Points on a hilly landscape, in no order, each with its height.
From any point a climber steps to the highest of the 6 points nearest to it. It stops when none of these is higher. Distance is the straight distance between rows; heights are no part of it.
q502: [131 147 114 207 139 125 132 150 145 128 111 132 158  91 110 108 131 162
 127 113 119  85 118 131 161 122 100 149  81 145 118 133 136 104 130 159
 163 135 175 151 147  98 164 123 161 172 125]  height 692
q518: [129 165 165  85 105  96 143  90 159 127 122 168 172  93 124 137 135 135
 132 157 125 137 161 103 120 149 127 134 158 124 151 117 151  64 161 113
 129 111 141 123 116  66 140 130 171 130 137]  height 715
q389: [137  90  93 133 105 181 100 215  56 142 151  81  72 136  95 192 148  35
 133 134 143 125 109 186 112  93 185 115 117 130 119 115 148 143 140 106
 108 160 115 158 139 171 158 140  93  97 103]  height 555
q641: [131 143 148 128 106 141 127 136 146 121 117 130  47 144 150 133 103 158
 121  86  97 124 124 117 123 153 124 114 130 123 103 130 143 172 125 131
 141 105 165 153 152 135 121 126 121 147 151]  height 284
q95: [129 156 113 185 115 134 108 182 122 135 125 160 122 122 163 154 138 159
 131 110 133  95 131 120 163 109 106 148 100  98  99  98 142 144 142 183
 143 109 141 168 168 141 194 149 136 167 183]  height 526
q527: [ 91 140 150 186 122 135 128 133 142 117 127  82 126 121  89 175 138 113
 131 137 142  87 139 133 156 136 102 157 125 111 116 126 104 140 111 190
 136 122 117 113 160 129 143 156 172 124 160]  height 523
q531: [126 114 126 149 117 178 122 180 106 117 142  97  34 172 126 185 118  94
 135  99 123 115 121 141 135 135 125 109 123 129 102 116 117 181 135 127
 123 121 137 138 150 160 127 143 117 132 135]  height 464
q836: [167  63 154  82 190 156 158 141 164 140 159 120 172 140 143 101 117 140
 162 159 138 168  99 102 131 152 147 129 175 113 111 170 151  87 153  89
 139 140  43 114  73 180 138 177 125 116 136]  height 475
q159: [142 142 141 130 124  97 130  99 136 134 120 161 167  58  96  97 118 141
 120 145 135 130 121 127 161 140 116 117 109 149 152 160 175  63 157 111
 151 140 163 155 136  67 156 114 156 171  87]  height 687
q407: [146 150 145 102  95  91 140 105 145 133 118 165 181  68  97 123 132 135
 133 166 139 147 140 122 156 144 124 113 127 131 166 149 158  42 173  91
 133 130 149 138 128  55 153 106 169 160  88]  height 683
q473: [135 135 100 200 145 106 130 142 128 133 116 154 181  81 115  80 114 152
 118 114 131  97 109 130 164 113 103 138  94 161 137 152 158 108 131 142
 166 136 182 179 135  97 162 111 138 183 109]  height 688
q379: [101 144 149 176 119 140 123 144 145 116 132  96 109 127 108 179 134 125
 129 120 132  85 138 130 155 140  97 149 125 105 103 120 113 153 119 192
 135 116 122 116 166 138 147 156 164 136 169]  height 577
q565: [140 131 150 153 146 112 154 114 194 114 135 129 211 111 106 139 148 110
 166 175 156 136 173 122 157 161 130 140 136 129 178 120 107  63 134 107
 108 128 114 101  93  76 107 145 172 127 106]  height 685
q265: [128  91  99 142 130 174  78 252  84 107 162 145  46 172 148 184 148  91
 149  95 122 129 141 134 108 125 144  81  85 133 105  78 146 150 153 132
 101 124 126 170 135 155 165 140 130 144 131]  height 484
q207: [114 147 162 120 113 129 138 101 157 115 117 124  66 134 145 130 102 154
 117 101 101 127 139 105 115 161 123 114 153 128 109 133 137 151 122 135
 129  88 153 144 137 125 120 130 129 127 153]  height 391
q287: [119 156 169  59 103  97 139  89 151 127 108 175 152 108 140 130 118 147
 128 145 116 138 157  92  90 154 142 120 171 120 135 127 152  81 159 110
 125 100 140 138 102  81 138 123 151 134 155]  height 616
q514: [109 110 141 165 108 163 104 185 107 128 143  85  70 148 111 210 120  88
 147 113 137 100 131 143 140 134 108 125 139 100 109 128 121 181 133 156
 117 115 107 135 161 172 146 165 131 136 163]  height 426
q798: [159 120 171 124 174 107 153 143 187 133 145 136 248 130 124 142 145 110
 178 176 154 141 151 119 136 159 120 163 156 110 174 120 126  83 141  97
 113 148  76  84  73 105 127 179 143 132 137]  height 682
q735: [140  62  69 128 153 176 115 126  98 160 143  81 144 125 142  82 168 113
 133 129 102 129  95 152 126  71 130 156 137 139 125 140 104 148 111 106
 118 116  90 101 117 200 114  96 112 100  90]  height 490
q937: [153 103 176  96 181 125 161 147 173 138 153 145 214 137 145 138 122 118
 172 159 146 148 140  99 108 166 139 155 191 116 138 130 143  99 155  91
 126 137  66  99  63 126 140 192 127 128 160]  height 615
q455: [131 158 167  38  93  82 135 104 133 137  99 190 171 101 132 138 127 135
 128 167 128 140 153  98  90 135 141 124 179 111 147 121 155  69 182  93
 137 114 137 138 103  76 151 113 152 143 148]  height 638
q726: [110  99 134 156 107 169  99 192  94 138 143  63  75 144 101 209 125  67
 151 124 145 111 123 155 138 121 120 129 148 110 119 138 116 185 130 138
 111 129 103 148 155 182 140 156 117 125 144]  height 382
q170: [145 122 103 142 119 171 113 213 101  99 133 134  23 186 131 160 140 113
 123  82 115 127 122 150 128 127 143  99  77 131  92  88 130 161 126 116
 134 142 154 144 143 134 131 130 122 137 115]  height 340
q58: [119 172 173 103 108  97 137  76 150 127 123 151 140  92 128 124 128 149
 117 138 120 121 148 103 121 149 119 144 143 128 125 124 163  91 146 139
 132 100 154 131 135  80 141 132 159 134 153]  height 749
q535: [108  62 102 140 158 166 113 116 110 153 134  69 126 131 133 105 125  97
 142 133 130 132 129 128 139  94 120 152 174 138 129 155 102 166 105  97
 112 102  80 117 117 206 120 108 104  95 118]  height 253
q714: [141 157 152  65 103  72 119  88 106 152 113 180 171  73 106 122 134 124
 118 170 142 136 124 121 135 134 124 115 133 129 158 147 179  58 177  98
 151 144 145 139 124  61 160 110 155 167 112]  height 527
q245: [139 119  82 121 161 138 134 110  94 126 148 105 124 170 153  99 141 116
 114 136 126 155 110 138 118 100 131 125 105 147 127 114  75 152  95 122
 110 150 103  82 114 170  86 112  82  81  90]  height 691
q141: [143 142 159 116 132 105 156 118 185 119 134 152 218 111 122 151 149 112
 164 171 144 136 173 112 140 159 127 144 158 122 169 107 119  68 153 104
 109 119 118  98  90  73 122 154 166 134 129]  height 690
q40: [124  87 113 144 106 181 100 201  78 144 144  68  70 148  99 207 131  44
 144 125 152 119 115 173 120 102 149 121 138 120 121 130 130 167 139 112
 109 141 109 157 152 184 148 150 103 109 126]  height 482
q406: [123 124 128 205 142 139 139 148 163 110 105 109 151  97  81 113 138 152
 136 118 122  89 128 131 160 142 108 135  87 147 124 142 119  91 130 155
 153 130 171 145 146  96 146 124 190 154 109]  height 686
q280: [ 75 103 149 157 151 135 112 102 137 139 124  77 165 126  94 139 117 107
 148 161 153 117 157 134 147 116 109 184 171 115 143 140 101 149  89 145
 107 121  68 110 130 176 134 140 140 102 154]  height 27
q297: [150 151 123 147 117 139  95 175 115 144 116 166  62 152 176 130 100 169
 130  81 112 120 124 125 136 121 129 129 114 107 107 102 164 185 135 138
 140 108 162 187 148 150 156 131 110 174 167]  height 243
q554: [116 161 155 147 117 120 131 114 144 127 121 129 108 105 137 138 120 161
 117 109 114  97 132 116 134 145 105 150 128 114 106 116 148 138 131 172
 144 106 154 136 156 115 152 140 156 157 166]  height 689
q548: [141 100  70 119 157 148 127 119  82 141 145  97 140 154 148  91 160 118
 119 135 116 140 105 154 119  81 132 148 117 132 131 119  92 156  94 119
 107 142  93  87 121 189 101  98  91  83  90]  height 472
q509: [134 158 108 190 136 108 126 138 117 140 114 153 157  90 137 100 128 158
 114 111 130  86 120 126 168 107 101 159  94 139 120 123 158 121 131 165
 171 131 173 160 148 105 174 125 137 176 141]  height 680
q749: [169  78 102  82 156 159 112 106 101 135 179 110 176 128 135  87 192 165
 133 127  84 150  74 152  75  79 120 138 104 116 116 156 146 116 115 147
 101 158  84  67 126 178 102 113 155  92 115]  height 476
q895: [127 144 108 110 142 100 133 108 108 107 160 148 147 177 155 116 147 139
 120 120 135 157 124 137  86 101 118 139  87 128 122 105  82 155  82 142
  98 179  90  64 128 142  75 118  66  76 120]  height 713
q431: [157 156 112 133  98 131 116 172 131 102 110 160  32 170 141 120 145 153
 111  67 110 142 106 151 138 117 148 102  54 127  94  93 128 151 111 112
 149 166 171 131 155 104 108 111 116 131 112]  height 133
q997: [ 83 118 149 174 114 147 110 141 118 135 127  64 120 132  87 187 120  96
 138 144 150  99 140 144 148 123 103 160 154  99 122 136  99 173 107 173
 123 127  88 120 166 173 140 152 138 116 166]  height 779
q229: [ 85 119 145 183 159 131 118 106 148 127 110  70 182 133  60 138 135 102
 143 172 163 113 160 143 162 126 121 171 129 119 154 137  80 107  83 160
 121 136  89 107 126 132 124 133 176 101 127]  height 758
q268: [135 174 124 158 132  84 125 109 107 155 123 168 155  84 144  92 120 149
 104 117 140  91 116 124 154 114 105 159 106 138 130 126 178 120 136 171
 167 135 167 160 134  97 162 120 123 181 143]  height 684
q604: [154 129 158  78 132 103 165 148 174 134 136 174 219 134 141 161 134 117
 156 162 136 136 160 100 100 164 138 136 194 115 157 111 128  92 180  92
 128 122 106 100  63  76 134 167 140 146 152]  height 667
q337: [143  98  54 119 123 155 118 143  71 146 142 104 156 144 146 115 180 120
 108 131 108 120  94 174 110  50 154 166 119 111 131 104  98 162 102 126
 102 143 100  89 154 194 121 104 101  86  92]  height 581
q625: [ 89  96 153 135 171 146 126  89 141 125 141  94 155 127 127 127 106 114
 152 152 147 134 158 107 130 136 118 163 186 127 135 133 113 149  94 126
 105 103  71 108  96 172 123 141 123 102 150]  height 348
q483: [154  63 127 100 193 159 141 116 138 143 159 114 152 140 158  81 116 130
 161 143 132 180 109 114 127 146 138 119 148 136 114 152 131 103 132 104
 131 128  63 102  69 182 110 149 104 107 110]  height 748
q146: [136  98  82  90 130 130 110 132  83 126 162 137 181 136 147 113 168 170
 117 107  92 128  96 166  75  51 134 172 116  99 121 124 115 178  82 144
  85 168  87  70 158 190 119 112  98  95 113]  height 540
q312: [118  83  98 149 100 182 104 189  79 159 128  57  88 137  96 185 134  50
 136 131 145 120 113 171 127  81 153 136 154 121 125 139 118 169 132  94
 108 134 105 160 158 197 150 128  93  99 121]  height 449
q647: [137 154 112 120 118 112 147 103 142 105 132 142  90 174 152 114 145 131
 110 110 123 166 127 124 107 127 131  87  85 149 123 110  77 136  99 125
 119 150 138  90 121 113  59 111  93  85 112]  height 203
q85: [112 144 165  95 113 127 148  86 157 113 115 142  94 130 152 123 103 152
 120 112 106 143 148  95 104 166 137 105 162 131 120 140 131 127 126 128
 129  85 147 136 116 111 112 129 119 116 151]  height 428
q191: [142  97  55 129 101 174 120 171  65 151 125  78 113 145 116 151 166  70
 108 143 134 118  99 182 125  48 185 152 126 122 132 109 108 149 121  97
 106 145 110 129 163 181 140 114  92  74  97]  height 651
q711: [137 100 114 195 146 124 119 148 151 113  95 134 184  87  91  70  78 178
 134 113 122 107 118 133 146 145 109 126 107 149 152 168 160 115 134 128
 140 126 176 205 137 116 149 113 159 194  91]  height 681
q720: [134 149 127  93  91 107 145 103 162 117 104 152  79 143 159  93 133 153
 111  98 112 174 126 112 105 139 142  59  97 142 120 130 101 114 116 110
 126 131 154 120 117  98  69  98  99 110 123]  height 343
q465: [ 83  80 126 154 132 157  98 127 113 157 122  59 127 126 106 145 113  94
 141 137 144 122 144 139 138  96 114 163 185 125 131 151  98 176 100 118
 107 103  77 127 148 202 131 131 112 101 144]  height 90
q391: [123 153 159   9 103  65 108 103  80 156  85 193 162 105 116 134 120 119
 111 183 156 139 115 109  90 134 150 110 159 105 153 147 171  84 186  86
 159 152 136 140 111  77 161 102 143 155 147]  height 269
q880: [126 171 160 124 116 102 122 108 129 142 115 148 101 105 151 118 114 168
 112 107 107 103 118 117 118 137 113 146 130 116 109 123 177 141 134 162
 151 106 164 152 149 113 149 134 137 162 167]  height 658
q783: [123 156 112 115 115  96 129 115 114  92 149 147 112 188 141 144 144 142
 111 111 143 146 130 142 103  98 131 137  81 125 118  92  77 167  83 146
 102 185 105  68 142 127  70 122  77  68 124]  height 415
q673: [126 124 134  72 109 119 155 108 166 123 109 164 113 137 159 104 102 146
 123 116 113 180 145  92  90 163 163  56 147 135 120 133  99 101 137 109
 127 111 137 130  80 101  90 117 105 119 133]  height 710
q293: [151  84  63 108 130 158 110 133  88 149 150 107 171 131 147 100 193 139
 112 120  85 119  85 174  90  50 139 168 120 114 125 120 107 160  97 139
 104 140  95  76 147 190 116 104 121  93 104]  height 556
q947: [119 153 166  94 108 114 134  95 151 128 103 149  78 116 156 107 100 161
 107 101  95 132 126 105 103 159 130 107 143 126 112 140 158 136 130 125
 142  93 162 157 132 114 124 124 126 136 155]  height 466
q57: [145 122  86 128 116 166 121 199  70 101 149  99  54 189 103 175 147  69
 114 116 134 126 116 175 127 107 173 111  88 127 108  92 114 156 119 127
 118 170 127 117 149 146 130 136 109 100  98]  height 579
q914: [110  97 136 121 171 149 142  97 147 122 147 109 127 146 152 107 101 118
 141 136 134 156 144  99 122 152 135 120 173 147 130 139 103 140 111 116
 113 103  89 115  77 167 107 146 103 101 133]  height 417
q71: [117 166 175  72 107  83 126  76 124 143 104 165 132  87 137 114 111 151
 107 134 116 127 126 107  95 149 133 130 145 119 132 136 184 101 150 131
 149 110 153 152 129  83 147 118 139 145 158]  height 677
q813: [134 157 134 121 137  59 116  89  87 168 132 177 167  69 126  93 118 124
  99 136 147 107 105 124 141 125 110 128 108 145 151 157 193 101 147 146
 171 148 154 152 120  79 149 118 127 188 119]  height 752
q448: [137 155 126 161 133  93 130 104 124 145 123 154 163  68 114  84 118 150
 110 121 126 102 111 129 160 124 103 137  96 151 138 147 174  88 143 141
 167 139 172 157 138  80 161 116 142 179 112]  height 699
q474: [101 148 161 156 120 131 131 107 154 117 130 101 100 123 116 158 121 131
 128 124 121  95 144 115 139 153 104 145 144 119 113 123 123 150 118 172
 126 101 136 115 151 128 135 154 156 128 166]  height 642
q994: [105 132 152 171 161 123 135  93 167 110 129  96 194 126  83 131 143 110
 151 176 165 119 169 133 163 142 123 165 130 129 161 122  92  94 101 138
 110 130 100  93 108 108 112 140 176 107 124]  height 538
q862: [146 136 144 102 109  86 127 105 127 144 116 169 182  60  93 112 118 134
 122 162 145 143 117 130 163 142 118  99 119 135 169 169 176  57 169  89
 147 144 146 153 131  65 153 103 155 171  78]  height 662
q346: [125 126  96 105 136 113 120 124  83 106 158 136 155 169 145 123 140 146
 114 122 124 137 119 155  95  70 134 163 104 109 125  99  90 181  79 141
  89 184  82  68 151 177 105 117  68  79 111]  height 659
q727: [142  87 119 106 181 143 150 108 141 134 151 129 146 155 159  80 116 124
 141 138 135 188 121 106 113 157 140  89 132 146 118 132  99 111 124 120
 122 131  88 101  64 150  81 138  87 106 110]  height 414
q369: [117 107 110 146 119 171 121 164  95 128 137  64  58 169 109 178 117  74
 129 126 138 115 116 154 135 115 136 117 142 131 113 130 104 182 128 112
 118 127 119 130 150 177 121 136 103 102 120]  height 401
q613: [114 160 145 173 122 120 138 118 151 122 124 122 133  98 116 132 139 153
 118 122 120  88 131 123 155 136  96 155 104 124 111 117 140 115 129 179
 151 113 161 126 153 102 160 142 174 151 154]  height 705
q816: [130 112  69 134 128 166 130 144  74 131 133  75  98 169 122 134 145  83
 112 139 131 124 104 165 131  79 150 141 126 139 128 110  85 168 105 106
 116 144 109 110 148 180 113 111  90  84  93]  height 564
q163: [160 142 139  49  90  85 153 152 153 150 113 191 215 118 129 157 150 124
 144 169 130 140 158 103 104 138 126 130 188 108 161 107 129  84 206  82
 132 123 129 111  85  64 150 126 154 157 131]  height 554
q663: [138 119  74 126 106 170 120 181  58 113 141  84  81 176  99 170 144  62
 111 137 141 127 107 183 124  85 180 129 103 124 116  95 110 153 117 124
 109 167 117 118 157 163 135 131  92  84  96]  height 602
q493: [114 148 172  97 123 110 147  84 166 111 132 151 158 116 138 141 119 132
 139 144 127 134 171  94 104 162 132 131 176 127 139 113 137  96 144 124
 115  94 132 120  98  89 127 141 154 118 153]  height 707
q323: [137 136 145 143 116 110 143 106 168 117 121 139 167  69  91 105 123 151
 135 147 129 125 139 128 167 151 123 114 108 142 158 158 154  59 155 107
 135 128 163 150 132  70 146 112 177 160  85]  height 695
q745: [105 120 165 123 163 126 140  92 164 114 145 125 169 131 135 135 109 117
 153 150 143 139 168  99 116 163 131 150 185 128 138 126 123 119 119 125
 106 105  91 108  77 128 119 163 135 108 158]  height 641
q886: [127 143 138  70  88 104 140 104 157 128  83 165  86 114 156  84 108 158
 112 104 112 176 115 101  93 146 156  50 119 128 120 150 123 103 126  98
 135 122 154 147 118  95  97  90 101 124 128]  height 416
q150: [151 106 100 111 179 130 133 103 108 130 159 127 159 157 163  80 145 129
 136 139 121 182 106 132 103 121 118 114  92 145 121 124  92 118 103 129
 112 164  93  75  92 161  82 119  87  92 108]  height 250
q515: [134  90  92 119 181 151 136 107 111 133 151  97 129 150 161  82 127 115
 137 138 126 167 112 122 122 123 126 119 129 150 128 136  96 137 107 111
 119 127  85  96  89 180  93 116  90  91 102]  height 259
q800: [143 134 112 153 121 153  81 206 102 135 127 171  71 165 180 151 114 158
 142  85 127 131 142 122 140 118 125 114 106 102 104  80 156 175 150 140
 116 107 146 189 157 161 178 140 113 170 177]  height 273
q742: [107 138 152 162 114 150 123 149 137 120 135 104  76 137 126 180 117 129
 136 111 122  94 132 128 143 145 100 138 136 105 101 119 126 173 133 173
 125 104 129 128 164 147 145 157 146 141 170]  height 552
q821: [ 97 131 159 123 132 137 146  87 158 106 132 111 102 139 136 140  96 130
 133 126 121 133 162  96 118 166 126 125 169 133 120 132 114 147 117 136
 111  86 128 123 113 134 115 144 130 103 157]  height 509
q253: [126 127 145 169 128 124 149 110 191  99 117 115 165  93  81 115 137 147
 139 144 130 118 152 128 170 156 126 121 108 138 155 147 121  62 136 119
 124 121 158 142 133  68 125 118 194 140  89]  height 694
q922: [135 172 153 121 123  77 124  89 111 154 123 162 155  67 126 103 124 145
 104 133 129 109 116 121 137 130 111 146 113 134 138 137 189  85 148 148
 162 130 163 143 135  74 157 123 141 171 132]  height 696
q790: [131 180 139 135 123  81 114 106 102 157 117 165 130  96 161 100 109 153
 102 112 127  96 111 122 133 123 113 153 117 122 128 125 186 146 133 170
 169 130 161 165 140 108 159 129 115 179 170]  height 630
q926: [145 158 128 121  95 116 135 131 149 114  99 153  46 146 152  96 130 154
 108  78 105 152 106 130 122 131 144  82  81 134 108 126 124 138 109 105
 143 144 175 135 145 104  85 100 104 125 117]  height 262
q302: [123  95 143 184 141 148 134 144 187  98  94  94 153 102  59 108 110 165
 154 130 127 102 139 136 151 176 132 118 102 139 154 164 125  86 125 123
 128 113 156 167 137  95 121 118 201 161  82]  height 678
q218: [100 120 144 200 149 140 132 127 160 108 110  74 153 127  54 140 147 119
 139 152 148  92 148 139 162 143 121 149  96 141 136 141  89 101 108 164
 137 134 126 118 137 103 119 140 191 118 114]  height 543
q923: [147 155 148  66  89  81 148 123 145 140 112 183 199  96 122 148 149 127
 146 173 136 145 161 106 125 140 122 124 167 116 167 120 141  58 190  82
 127 120 138 119 100  62 150 117 164 149 121]  height 627
q729: [116 154 131 192 125 135 131 164 144 123 124 121 128 112 121 152 148 142
 134 112 122  71 128 129 163 127  94 156  94 114 103 110 123 134 124 193
 151 120 146 136 164 119 167 145 168 153 156]  height 672
q543: [113 142 164  45  94 105 142  98 148 126  95 179 120 109 147 111 104 158
 114 126 111 158 142  92  77 158 165  89 170 118 125 140 146  96 150 105
 132 103 139 150 105  93 125 108 125 126 150]  height 465
q879: [165  78 102  95 182 151 130 105 107 144 168 111 166 140 154  69 156 138
 139 141 113 172  83 136 104 114 118 118 103 133 113 138 123  97 121 125
 118 157  75  78  95 185  96 119 111  95 104]  height 383
q810: [138 173 123 108  89  81 134 111 159 104 114 164  89 155 157 117 157 155
 112  91 129 163 117 124  95 116 132  84  66 128 116 103  92 118  96 120
 120 164 151  89 141  85  58 104  93  91 124]  height 280
q142: [131 156 153  92 102 115 127 114 143 132  90 156  61 119 157  93  94 169
 105  88  98 142 107 117 102 152 141  92 123 123 110 151 157 151 123 118
 149 122 168 170 138 116 116 110 107 148 141]  height 376
q624: [130 100 107 166 150  89 111 130 118 131 122 171 195  75  95  79  70 149
 111 120 146 110 112 127 153 144 106 110 119 164 168 182 179 120 134 131
 149 144 163 197 118 111 139 108 125 203  81]  height 670
q285: [139 124 113 109 145 123 149 102 139 116 140 143 128 168 163  92 130 131
 129 127 126 182 129 112 102 150 135  75 107 153 129 117  74 117 109 127
 115 141 121  94  87 125  59 118  86  93 116]  height 204
q552: [113 125 155  80 129 128 154  97 171 112 124 156 128 137 155 122  99 139
 131 128 116 161 159  87  93 171 152  95 180 130 126 129 115 108 132 114
 117  91 122 131  80 109 105 139 117 110 148]  height 563
q672: [135 145 135  94 130  65 112  91  89 164 129 187 169  72 104 102 118 112
  99 154 155 124 104 125 150 138 117 109 109 149 161 166 194  76 162 117
 170 157 141 149 121  65 149 115 138 186  96]  height 631
q951: [116 145 154 166 127 117 148  92 176 108 125 119 153  93  89 126 142 139
 129 144 132 109 152 127 158 151 116 145 112 135 136 128 126  72 132 140
 128 119 157 117 133  75 133 128 189 128 120]  height 693
q426: [130  99 101 145 119 181 103 226  74 114 154 100  42 168 115 202 142  63
 143 111 134 121 124 166 115 120 155  91 106 132 103 107 138 159 140 124
 112 147 121 152 132 159 149 144 119 122 118]  height 537
q192: [122 116 104 137 147 159 142 119 114 119 132  83  82 170 134 131 120 103
 126 128 129 141 123 126 132 124 133 112 144 151 128 130  81 168 110 115
 115 118 116 111 122 164  93 120  94  88 108]  height 228
q797: [126 125 134 164 114 159 102 190 118 124 140 121  67 148 142 189 127 131
 147  96 120 100 134 131 143 143 108 127 123  98  97 100 136 178 141 164
 127 105 136 149 161 162 160 162 145 161 169]  height 463
q109: [123 170 165  88 113  86 119  95 113 151  99 162 106  97 151  98  95 164
 102 108 111 122 103 116  99 145 135 123 138 113 128 148 192 141 135 139
 159 123 156 172 135 107 135 122 115 167 164]  height 536
q980: [115 104 144 190 160 142 138 118 192 105 110  81 171 132  57 124 134 121
 160 166 154 117 162 140 163 156 143 139 108 138 170 150  87  84 104 122
 121 132 121 134 115  96 101 127 190 120  86]  height 531
q368: [144 154 143  20  91  66 119 121  98 156  98 190 186 107 111 144 141 120
 121 187 150 143 130 106 117 126 130 119 164 109 168 131 156  74 200  74
 149 141 132 130 110  73 164 101 152 162 123]  height 231
q983: [126 125  71 190 145  77 121 139 106 129 125 185 196 111 102  95  85 117
 100 112 155  87 129 114 169 102 106 109 119 176 151 170 160 138 126 145
 153 143 172 205 116 110 127 101 100 187 106]  height 755
q181: [146 138 119 142 116 155 107 182 127 117 116 144  28 167 159 134 117 155
 126  66 104 131 117 135 129 136 132 106  98 123  94 101 151 176 132 117
 145 121 169 165 150 142 132 127 115 159 137]  height 105
q330: [126 126 116 124 134 147 150 101 145 111 130 110  74 167 146 118 111 121
 121 119 120 153 132 113 118 147 133  95 134 153 120 133  93 154 110 119
 119 112 134 115 114 136  82 122  97  95 115]  height 109
q38: [ 91 104 135 148 141 154 125 107 129 127 135  70  98 144 120 151 100 102
 138 137 142 118 140 121 136 130 111 138 177 133 127 144 100 178 108 131
 110 103  99 115 132 178 121 141 109  99 139]  height 196
q131: [122 176 159 139 116 103 132  97 137 136 122 143 130  82 134 114 129 158
 111 117 115 101 124 118 141 135 105 155 121 129 118 120 170 111 139 164
 157 110 167 136 150  91 160 131 153 158 157]  height 719
q219: [109  91 103 147 128 168 111 143  96 143 128  54  84 152 112 158 115  74
 131 132 144 121 123 147 135  96 126 136 161 131 129 143  98 182 116 100
 112 116 102 130 152 194 124 127  95  93 120]  height 369
q675: [146  82  88  87 125 151 109 130  95 133 172 132 183 122 142 113 183 174
 117  95  74 121  81 171  65  57 138 171 122 104 122 137 123 174  90 152
  86 155  94  66 153 181 118 116 126 102 119]  height 533
q439: [136 139  79 123 124 150 135 142  78 105 139 101  97 189 123 143 146  98
 105 135 136 132 113 162 132  90 154 140  98 132 121  97  78 168  99 119
 111 167 110  92 149 160 100 117  86  75  96]  height 524
q628: [141 175  94 183 125 107 118 157 109 147 122 169 147 115 161 119 127 158
 113 113 145  89 129 119 168  91 114 161 101 118 117 101 152 143 135 177
 152 124 158 175 152 123 186 136 114 173 175]  height 598
q430: [122 129 137 138 119 161 130 145 139 112 130 103  38 161 136 158 112 128
 122  94 108 116 129 125 128 154 120 108 131 132 105 128 113 176 125 130
 127 106 154 137 151 147 113 136 123 123 137]  height 365
q679: [141 139 103 137 116 150 141 149 117  95 131 109  41 189 123 147 139 110
 106 102 121 135 118 147 130 127 140 103  87 138 107 108  91 161 112 123
 128 152 148 109 145 133  88 122 108 102 102]  height 330
q586: [108  68 113 130 173 162 122 106 123 144 139  82 128 135 141 100 110 111
 146 135 129 146 129 120 132 119 125 145 175 141 126 148 108 158 102 105
 116 103  77 113  96 193 117 122 105  99 120]  height 217
q80: [136 153 154 124 110 105 152  96 174 120 126 147 184  79 103 130 146 131
 137 161 138 134 157 114 155 153 124 124 125 131 163 126 137  49 158 110
 119 120 146 118 122  57 135 122 182 139 102]  height 697
q235: [111  82  87 140 146 171 117 128  97 144 129  63 106 147 132 124 129  91
 133 134 135 130 114 142 139  89 128 144 160 141 130 140  92 172 106  94
 115 111 100 122 130 200 116 112  91  92 106]  height 372
q90: [140 166 135 154 120 119 110 145 116 145 112 160 106 120 172 126 113 171
 121  95 119 101 124 123 141 126 112 153 117 104 111 108 173 167 134 165
 152 110 160 172 158 131 165 140 120 180 178]  height 525
q503: [119 106 153  99 162 140 154 103 165 116 139 142 147 139 160 120  96 122
 149 139 133 165 156  86 104 172 148 111 187 139 126 127 116 118 129 114
 121  98  94 113  65 123 108 159 108 112 148]  height 567
q89: [141 166 113 123  96 111 136 122 149  97 120 148  62 177 142 120 150 142
 108  92 117 152 118 140 123 118 136  95  66 137 108 103  92 139  99 127
 124 157 149  96 146 102  70 108 102  92 113]  height 220

For each start below, name the point where the climber stops.
q431: q191
q531: q191
q207: q58
q302: q58
q368: q58

Call two points neighbours if one is among the 6 nearest of the other. Go from one point of each pair to the other, from neighbour to neighbour, staying as high as possible. Name the lowest point that can't be avoided.
q191 / q997: q797
q483 / q673: q836
q813 / q673: q552
q813 / q983: q448
q813 / q997: q379
q813 / q58: q922
